The views of a scene show one set of named points, each view turned or mirrored, shifted and resized as a whole, with a little noise and some points left out.

Scene 1
View 1
kemu: [ -2  -4   1 -23  -6 -11 -13   5  -8  -6 -16  -9   1 -17 -24  17   3 -11
   2  18]
dupi: [ -4   3   9 -23  -4 -12 -14   1 -16   3 -10  -7  -9 -11 -15  10   6  -6
   4   5]
gasaf: [ -2   7 -10 -10  -9  -4  -5  -3  -5 -11  -6 -13   2 -10 -18   8   8  -9
  -2  19]
befu: [  0  15  -6  -6  -9  -1  -4  -9 -10  -5  -1 -12  -5   1  -8  -2  10  -7
  -2  10]
Zul: [ -2 -10  -2 -26  -6 -13 -13   8  -4 -10 -21 -11   8 -24 -31  25   1 -14
   2  26]
rak: [ 14   0   4 -23  -4  -1 -10  -4 -17   3 -25  -9   0   2  -6   7  -1 -18
  -2  12]
sar: [  5  13   2 -12  -7  -1  -7 -10 -17   2  -7  -9  -8   6  -3  -3   7  -8
  -1   3]
gal: [ -9  -3  -3 -20  -6 -15 -13   7  -5 -10 -10 -10   1 -24 -30  20   6  -8
   3  20]
Bifi: [  5   1  10 -25  -4  -7 -14  -2 -19   6 -19  -7  -7  -4  -9   8   3 -11
   2   6]
Zap: [  3  23 -12   1 -11   4   1 -14  -8  -6   5 -14  -5   9  -3  -9  13  -6
  -5   8]
vul: [  0  13   0 -11  -7  -3  -7  -7 -14  -1  -3 -10  -8   1  -7  -1   9  -7
   0   6]
Tulez: [ 12  -3   6 -26  -3  -3 -12  -1 -17   3 -26  -9   0  -1  -9  10  -1 -17
  -1  13]
kun: [ -2   8 -11  -9 -10  -4  -5  -3  -4 -12  -4 -13   2  -9 -19   8   9  -9
  -2  19]
pemev: [  3  12  -2 -11  -8  -2  -6  -8 -12  -2  -6 -10  -5   1  -8   0   8  -8
  -1   8]
View 2
kun: [-14   3  11  12  -6   7  -4  -8  -6 -14   3 -10  -2   2  -8  -2  -2   2
  -8  11]
Tulez: [  8   4   3   3  -8   0  -2  -5 -11  -5 -15   2  -8  21  -9   0 -14   5
   1  -5]
Zap: [-18   8  23  10 -15   3  -4 -19 -28  -5   7 -13  -9  -4   6   0   9   1
   9   9]
vul: [-13   4  12   8  -7   2  -2 -16 -18   1  -5  -7  -5   3   3   0  -6   1
   5   5]
gal: [-12  -3  -1  12   4   9  -2  -4  10 -11  -7  -6   5   8 -15  -2 -18   1
 -19  11]
sar: [ -9   6  13   6 -10  -1  -2 -17 -23   4  -7  -5  -8   5   4   1  -5   2
  10   1]
pemev: [-10   5  12   8  -8   2  -3 -14 -18  -2  -4  -7  -6   4   1   0  -4   2
   4   5]
befu: [-15   5  15  10  -9   3  -4 -16 -18  -4   0  -9  -6   1   2   0   0   1
   4   8]
kemu: [ -5  -1   0   9   0   6  -2  -3   4  -9 -10  -3   1  13 -14  -1 -17   3
 -13   5]
dupi: [ -9  -1   1   7   2   1   0 -13  -6   6 -15  -3   0   9  -2   0 -20   0
  -2   3]
gasaf: [-13   3  11  12  -6   7  -4  -8  -6 -13   1  -9  -2   4  -8  -2  -3   2
  -8  10]
Bifi: [  1   2   2   4  -4  -1   0 -11 -12   5 -17   1  -5  15  -3   1 -18   3
   3  -3]
View 3
rak: [ -6  10  -4  -5   1  -6  -2   0 -10  -2   4   8   6   1  -3  -2   7  -2
   3  -3]
Tulez: [ -7  10  -5  -5   0  -6  -2   1 -10  -3   5   8   4   4  -4  -3   7   1
   5  -2]
Bifi: [-2  5 -9 -5 -2 -5 -1  5 -9 -4  7  2  3  6 -7 -1  6  1  4  2]
kemu: [-3  2 -6 -1 -7 -1 -7  4 -9 -9  4  6  0 12 -3 -2  3 12 10  2]
gal: [  1  -2  -6   0 -10   1 -11   6  -8 -11   3   5  -1  15  -3  -1   1  17
  12   5]
gasaf: [  2  -4  -2   3  -5   0 -11   0 -10  -6  -3   5   3   3   3   3   0   9
   5   2]
kun: [  3  -5  -1   4  -6   0 -11  -1 -10  -6  -4   4   3   3   5   3  -1  10
   4   2]
sar: [  3   0  -5  -1   1  -4  -2   1 -10   0   0  -2   6  -5   0   3   4  -5
  -4   2]
Zul: [ -8   5  -4  -2  -8  -1 -10   3  -9 -12   5  13  -1  18  -3  -4   2  18
  17   0]
vul: [ 5 -3 -5  0 -2 -3 -5  1 -9 -1  0 -2  5 -3  0  4  3 -1 -3  4]
View 4
Zap: [  9 -10 -18 -11 -13   8   6   1  13  -1  -8   0 -31  -7   9 -20 -17  -2
  -1  20]
dupi: [  9   6   5  15  -2 -17  -2   7   2   1   5   5  -5  -8   7   8   2 -13
  15   2]
kun: [  1  -2  -3  -2 -13 -21  -5  -7   0  -1   0   3 -18 -14   0 -16 -14 -14
  12  11]
kemu: [  0   7   9  11  -6 -30 -10  -6  -5  -5   7   4  -7 -17  -3  -3   1 -19
  18   2]
rak: [  8   5   1   5   3  -2  -6   0   6 -19   5   0 -16 -19   1  -1  20 -13
   7   3]
Tulez: [  6   8   4   8   3  -8  -8  -1   3 -18   7   1 -13 -19   0   0  21 -15
  10   1]
Bifi: [ 10   7   3  13   3  -7  -4   6   5  -9   6   3  -9 -12   5   7  14 -12
  10   2]
befu: [  8  -4  -9  -2 -10  -3   2   2   8   0  -3   3 -21  -8   7 -10 -11  -7
   6  13]
pemev: [ 10  -1  -7   1  -6  -3   1   3   8  -3  -1   2 -19  -9   7  -7  -4  -8
   7  10]
vul: [ 11  -1  -7   3  -6  -3   3   6   8   0  -1   4 -17  -6   9  -4  -5  -6
   7  11]
Zul: [ -6   9  15  10  -7 -41 -17 -13 -10  -9   9   4  -6 -24 -10  -7   3 -25
  21  -1]
gal: [ -2   6  11  11 -11 -40 -11  -7  -8   2   6   6  -5 -16  -4  -5  -9 -21
  21   2]
View 5
dupi: [  9   4  -1   2  14  -9   1   1  -1  13 -12   0  -8   4  -1  -4  -9  -3
  -8   7]
Zap: [-11  15  -5   6  -5   9  -3  13  -2   3  -6  -9   6 -13  -2  -6  -3   8
   0   6]
vul: [ 0  9 -2  3  4 -1  0  6 -2  9 -9 -5 -1 -4 -1 -5 -6  3 -5  6]
gasaf: [ -4  -7  -5  -1  -1   0  -5   5  -6   2 -12   0  -9  -8   3  -3  -9   1
  -9  14]
Tulez: [  9  -7   7  -7   4  -8  11   0  -4  17 -10 -13 -12   1   3 -10  -2   5
 -16  12]
befu: [-5  7 -3  3  0  3 -2  8 -2  5 -9 -5  0 -8 -1 -5 -6  4 -4  8]
kemu: [  7 -15  -1  -5   7  -9  -2  -2  -6   7 -14   2 -16   0   5  -3 -12  -2
 -16  15]
kun: [ -6  -7  -5  -1  -2   1  -6   5  -6   0 -12   0  -8  -9   3  -3 -10   1
  -9  14]
pemev: [-1  6 -1  2  2  0  1  6 -3  9 -9 -7 -2 -5  0 -5 -5  4 -6  8]
Zul: [  7 -27  -1 -10   5 -11  -3  -4  -9   5 -16   4 -23  -1   9  -3 -14  -4
 -20  20]
gal: [  5 -18  -5  -4   8  -9  -8  -2  -7   3 -16   9 -18  -2   5   0 -16  -6
 -15  16]
rak: [  7  -3   8  -6   2  -6  12   2  -4  17  -9 -15 -10  -1   3 -11  -1   6
 -15  11]
Bifi: [ 11   1   5  -2  11 -10   8   0  -2  17 -10  -8  -9   3   0  -8  -5   2
 -13   8]
sar: [  1  12   1   3   4   0   5   7  -1  12  -8 -10   1  -3  -2  -8  -3   6
  -5   5]

Which points are out of place in each view (at most two, in the order of its rows)? Write none if all are in place.
view 1 => none
view 2 => none
view 3 => Bifi, Zul
view 4 => Zap
view 5 => dupi
